The views of a scene show one set of named points, each view turned or mirrored, and shifted as a whole, with a little noise and some points left out.
In the rows, 128 means zero.

Scene 1
View 1
Gaf: [186 131 110 127 110 132 110 146 115 138 228 135 100 102 111 126 107 115
 146 121 173 140 102]
Muno: [164 106 132 136 111 135 131 168 134 126 203 164 131  91 119 106 117 150
 138 130 155 134 118]
mefo: [ 82  59  84 143 133 112 142 111 103  84 115 131 120  74 133 132 132 134
 161  90  71 117 118]
Tup: [ 74  86 105 145 149 103 140 105 141  81 117 144 157 111 109 127 139 125
 132 123  82 105  99]
bim: [135  81 128 141 127 164 133 184 110 111 182 164 142  69 122 115 118 172
 121 131 153 128 124]
Lafi: [ 95  99 110 141 147 118 132 118 138  91 142 146 156 111 104 128 130 128
 123 131 110 112  96]
sas: [145 117 100 131 141 129 122 135 111 115 191 140 136 108 102 134 121 121
 131 135 151 120  94]
finu: [ 21  41 118 163 116 128 137 102 158  53  68 132 136  76 139 129 128 167
 116  80  45 117 126]
tifu: [ 80  85  88 144 140 107 132  95 125  82 118 126 131 102 114 138 133 119
 141 102  84 111 100]
sogu: [ 93  96 124 147 110  98 136 104 174  91 130 144 135 112 122 111 128 133
 141 103  80 126 110]
sepir: [ 94 121  98 139 144  89 126  76 159  90 138 128 144 142  96 134 134  94
 132 124  95 110  79]
Gokil: [130 139 139 140 118 127 107 121 183 111 188 145 148 142  94 118 114 125
  98 141 153 126  87]
fufe: [ 86 117 110 143 152 145 103 110 143  86 154 123 154 125  87 151 114 125
  78 141 145 110  81]
fot: [ 94  56 112 148 134 127 157 154 113  92 128 164 146  65 134 110 136 166
 150 113  87 116 131]
Pofo: [ 51  86 107 155 146 153 105 105 142  68 117 115 150 106 101 154 115 141
  76 119 116 111  93]
rig: [ 60  82  90 148 119  70 139  58 159  75  91 119 116 115 128 129 140 102
 168  77  35 117 102]
View 2
tifu: [127 107  81  98 110  99 115 181 175 123  93 161 128  97  97 149 124 103
 134 119  92 164  95]
Gokil: [146 102 119 124 106 152 125  86 188 160 146 127 140 132 146 125  98 139
  99 140 151 168 120]
sas: [160 110  93 134 105 123 130 116 155 135 149 120 165  93 139 118 121  90
 112 105 149 155  99]
Gaf: [189 105 120 138  98 138 131  99 151 171 160 115 209  90 148  91 125  69
 106  97 157 161 123]
mefo: [140 110  75 113 109  87 112 198 151 125  88 165 156  78  91 147 131  90
 135 122  86 165  85]
fot: [154 115  63 151 116  85 104 177 126 131  91 170 180  74 103 164 118 120
 105 164 102 171  63]
Pofo: [131 133  76  98 115 114 154 170 179 105  93 158  99 108 119 131 122 156
 154 164 137 165  93]
Tup: [117 104  73 115 112 100 108 163 175 119  99 156 119 108  99 166 111 123
 116 133  96 166  86]
Lafi: [131 106  78 124 110 112 115 143 169 125 117 144 129 106 116 151 112 123
 110 133 118 162  87]
fufe: [137 124  86 105 107 130 153 127 186 112 127 129 101 118 135 124 116 141
 133 135 157 158 100]
sogu: [130  96 104 113 113 114  97 157 179 159  92 167 152 115 101 158 107 126
 110 149  83 176 108]
bim: [189 126  79 168 113 111 133 127 118 141 131 143 202  75 142 126 120 125
 101 168 159 167  74]
View 3
Gaf: [ 71 170  92 106  97  92 137 143 146 103  47 122  95 117 141 201  87  91
 116 153 130  94 190]
Pofo: [160 149 130 188 137 145 159 116 130 111 102 162 150 148 153 136 147 131
  94  82 124 150 108]
Tup: [124 154 148 177  92 157 139 139 123 102  73 162 131 126 109 115 163 102
  64  78 120 143 123]
Muno: [ 94 170  78 117  80 114 109 144 130 121  67 130  93 139 119 160  89  98
  89 169 140 115 170]
Gokil: [103 134 122 124  94  91 158 123 129 110  85 146 110 126 166 156 103  96
  63 148 138  93 110]
rig: [131 121 185 195 101 178 147 137 118 101  47 136 143 131  69 146 218  59
  60  41 101 124 134]
sogu: [131 130 142 166  90 153 131 134 116 117  67 136 125 146  93 142 164  71
  54 104 121 117 127]
Lafi: [116 159 132 159  91 139 140 135 130 104  78 161 123 123 126 123 140 111
  73  96 128 137 125]
finu: [191 135 136 218 122 203 117 126 107 131  91 140 155 186  76 120 196  95
  67  71 113 166 117]
bim: [119 190  62 139  92 135  99 142 129 126  85 139 103 155 122 139  90 127
 103 157 139 146 167]
sepir: [101 137 171 161  95 125 167 132 132  91  62 161 129 103 131 138 162  88
  63  72 118 111 115]
fot: [133 181  99 172  84 177  93 149 118 122  74 144 120 156  75 114 147 108
  84 108 126 164 161]
sas: [ 85 175 108 132  95 111 143 141 142  98  63 149 109 111 143 157 106 112
 102 122 132 121 162]
View 4
Pofo: [179 113  69 127 133 157 123 122  83  91  59 185 127 135 137 134 143 116
 148 136 111 128 138]
sepir: [156 149 117 141 108 108 164 113  95 109  75 167  76 102 138 153 136 106
 195  99 121 120 124]
mefo: [156 160 136  96  97 141 110  73 113 135  90 196 137 132 106 126 160 117
 148  82 143 158 140]
bim: [134 163 102  86 141  93  69 107 138  85 127 119 148 183 114 103 131 153
 148 161 144 125 164]
fufe: [163 121  80 139 147 120 135 123  90  69  72 145  92 136 134 139 130 128
 166 149 107 110 131]
Gaf: [120 175 171  93 148  41 102 119 131  61 105 101  94 166  79 138 124 160
 171 158 146  98 102]
rig: [165 165 143 114  72 137 150 110  90 163  63 232 118  93 127 151 157  87
 188  52 136 150 117]
tifu: [164 148 121 118 105 133 130  90 100 123  78 187 111 119 120 137 151 112
 163  90 130 140 131]
fot: [146 168 103  91 103 129  88  83 131 136 120 169 156 151 129 103 150 127
 153 107 148 155 173]
sogu: [148 168 116 106  94 107 122 140 107 136  89 189 128 126 141 137 140 105
 193 105 140 129 138]
Tup: [160 150  94 126 101 133 135  98 105 125  89 178 110 116 143 134 145 108
 177  98 127 138 152]
Muno: [119 179 130  90 134  59  85 127 141  86 126 110 127 172 113 119 125 151
 177 157 148 109 143]
finu: [180 143  82  97  88 176  99 126  92 161  67 246 180 131 147 122 161  94
 152  88 134 161 155]
sas: [138 158 127 117 139  82 120  98 122  71 103 114  91 148 104 131 131 144
 167 141 133 113 129]
Gokil: [137 155  99 122 137  69 130 169 109  76  88 127  94 143 141 144 116 126
 201 162 124  89 127]

In a view up to two points have been moved. Name them for each view, in the order of its rows, or write -.
view 1 => -
view 2 => mefo
view 3 => -
view 4 => -

Scene 2
View 1
litep: [138 101 121 130  92 122 112  92 100 110 128  95 142 134 178  38  95  90
  88 154  71 132  49]
liri: [144 154  78 129  81 138 107 110  70 124 115 108 157 106 170  77 153 118
 114 143 109 164  85]
radu: [181  44 126 142 133  68 146  91 130  74 178  87  97 167 149  70  87  71
 169 170  47 118  50]
siv: [138 167 118  67 111 141 134 149 144 154  73 133 132  72 121 107 162 168
  87 113 134 121 117]
taf: [100 135 143 102  96 151 101 102 123 125  96 117 141 113 148  67 126 111
  85 143  93 154  67]
gopa: [135 119 133 104 112 127 122 115 127 115 111 113 127 122 143  86 124 115
 118 137  93 133  81]
nof: [129 120 154  90 105 143 122 128 132 120  86 116 140 124 159  69 102 117
  87 119  92 107  80]
soga: [117 149 129  99  88 158 104 120 105 131  81 117 155 110 166  68 128 121
  82 125 105 137  85]
Senop: [119 156 124  89  94 149 112 124 124 148  81 120 146  87 150  68 134 139
  63 129 111 133  84]
Sibu: [132 110 151  92 115 129 126 121 141 115 103 115 126 125 143  79 110 116
 105 132  88 115  78]
sovam: [156  96 136 119 110 121 128 117 112  91 123 104 132 152 166  80 102  93
 141 134  78 118  77]
Ripu: [128 144 148  72 129 144 133 145 150 116  85 137 119 110 107 142 160 140
 151 114 121 140 122]
Veb: [142 136 117 101 122 129 129 127 125 110 118 123 120 116 119 128 165 125
 162 135 111 157 106]
bobit: [135 124 111 118 100 125 116 102 110 123 122 106 134 112 152  65 129 112
 100 152  90 147  68]
View 2
taf: [129 135 149  95 136 153 124 145  81 121 113  86 147 124 112 120 104 163
  95 105 137 110 131]
litep: [125 131  98  93 165 164  94 159 145 117  98  77 106  97 107 106 112 156
 109 142 155 103 141]
sovam: [140 128  80 115 129 155 101 147 113 141  84  79 144 104 108  95 136  99
 122 120 165 120 117]
siv: [154 105 202 104  71 154 143 121  36 122  88  96 150 136 160 115 175 139
  68  66 133 127 174]
Sibu: [154 122 133 105 118 165 115 138  90 130  80  71 153 142 118 103 134 127
 114 101 153 116 128]
soga: [119 116 153  93 123 139 121 138  59 108 101  92 131 103 124 107 123 163
  83 103 139 102 143]
Senop: [133 113 180  90 115 153 128 137  63 107  99  89 130 121 138 114 136 172
  76  95 133 107 163]
liri: [105 139 127 109 119 133 120 152  94 129 128 121 116  59 128 128 145 140
  65 111 137 126 164]
gopa: [147 132 130 108 117 158 119 142  97 138  96  87 151 122 120 113 138 121
 103 101 148 124 136]
radu: [171 158  37 125 147 190  88 163 201 168  83  72 143 125  97 109 143  63
 153 136 176 142 118]
bobit: [135 140 128 104 131 161 117 152 118 131 111  94 129 107 120 123 132 143
  93 112 143 123 153]
Veb: [147 149 136 129  83 147 138 138  78 163 115 112 173 113 129 132 162  86
  90  76 141 151 141]
Ripu: [158 129 164 124  67 145 146 121  34 156  96  98 192 141 135 118 160  92
  95  59 139 142 128]
View 3
siv: [141 132 190 152 137 183 106 121 142 173 213 117 147 135  54 178  95 168
 137 108 101 166 102]
soga: [129 143 174 163 104 142 126 144 157 164 179  85 183 108 106 136 107 122
 164 141 106 136 120]
Senop: [142 139 172 171 105 156 114 130 157 158 200  98 181 112  91 154  99 133
 160 138 111 149 104]
radu: [174  59 110  77 159  69  79  91 218 190  86 111 115 140 157 134  81  41
 200 135 131 100 185]
Veb: [121 114 149 106 164 150 101 142 141 184 164 112 115 143 110 145 104 129
 127  95 120 133 124]
Sibu: [165 114 174 137 127 129 109 132 169 166 161 114 148 130 110 142  75 109
 176 125 114 127 149]
nof: [154 127 184 148 114 134 121 139 166 168 167 104 161 122 104 138  84 116
 178 134 102 127 147]
bobit: [140 115 134 139 124 123 101 118 175 168 159  93 166 115 125 145 108  96
 164 143 127 134 115]
litep: [150 114 134 149 101  94 109 111 200 167 136  80 189 100 143 130 105  67
 198 172 121 120 140]
taf: [144 133 158 159 110 133 114 150 157 152 178  98 171 114 132 126  90 109
 162 135 126 126 117]
sovam: [141 104 156 109 135 106 114 124 181 188 121  95 143 125 126 131  98  84
 184 135 105 112 172]
Ripu: [135 121 185 113 164 170 107 153 127 179 182 127 106 152  87 151  86 154
 126  80 108 137 132]
gopa: [146 114 156 128 135 130 106 130 165 173 157 105 146 129 117 141  90 107
 164 124 117 128 137]
liri: [ 92 134 126 136 128 134 113 119 163 187 159  67 175 104 116 148 149 108
 143 147 116 142  97]
View 4
taf: [136 112 108 164 190 140 129  84 144 101 150 115 143 121 107 176  89 157
 117 120  87  97 109]
nof: [134 112 116 192 177 147 131  78 162  94 174 145 139 122 109 147 115 139
  93 135 114 104 103]
Ripu: [113 146 146 125 171 140 121  99 114  78 162 198 100 117 139 137 120 102
 157 150  96 111 136]
siv: [105 120 143 140 214 141 101  70 114  60 169 190 116 174 125 153 119  92
 116 162  73 130 114]
soga: [138 120 109 178 205 134 119  68 150  84 183 132 129 132 111 180  92 141
 107 124  81 103  94]
sovam: [144 134 119 200 122 135 156 103 179  82 182 125 121  83  74 143  96 150
 125 133 118 113 123]
Sibu: [127 113 123 178 156 146 139  93 156  92 156 142 137 115 101 140 111 138
 109 142 114 111 121]
liri: [142 143 114 171 181 117 129  78 153  52 196 109 107 131  72 201  58 138
 143 126  46 125 108]
Senop: [124 108 118 165 216 138 112  67 138  80 168 139 137 160 109 173  98 130
  98 136  74 114  99]
litep: [149 107 100 213 149 133 153  87 190  87 170  77 153 112  52 173  74 174
  95 125  94 118 107]
radu: [140 123 129 207  51 139 193 138 197  84 144  95 140  62  19 117  86 168
 138 152 134 139 166]
Veb: [120 152 142 133 150 130 135 108 127  66 166 163  97 109 101 151  93 117
 172 149  80 123 145]

In a view up to two points have been moved. Name them for each view, in the order of its rows, or write -.
view 1 => litep
view 2 => -
view 3 => Veb, nof
view 4 => -
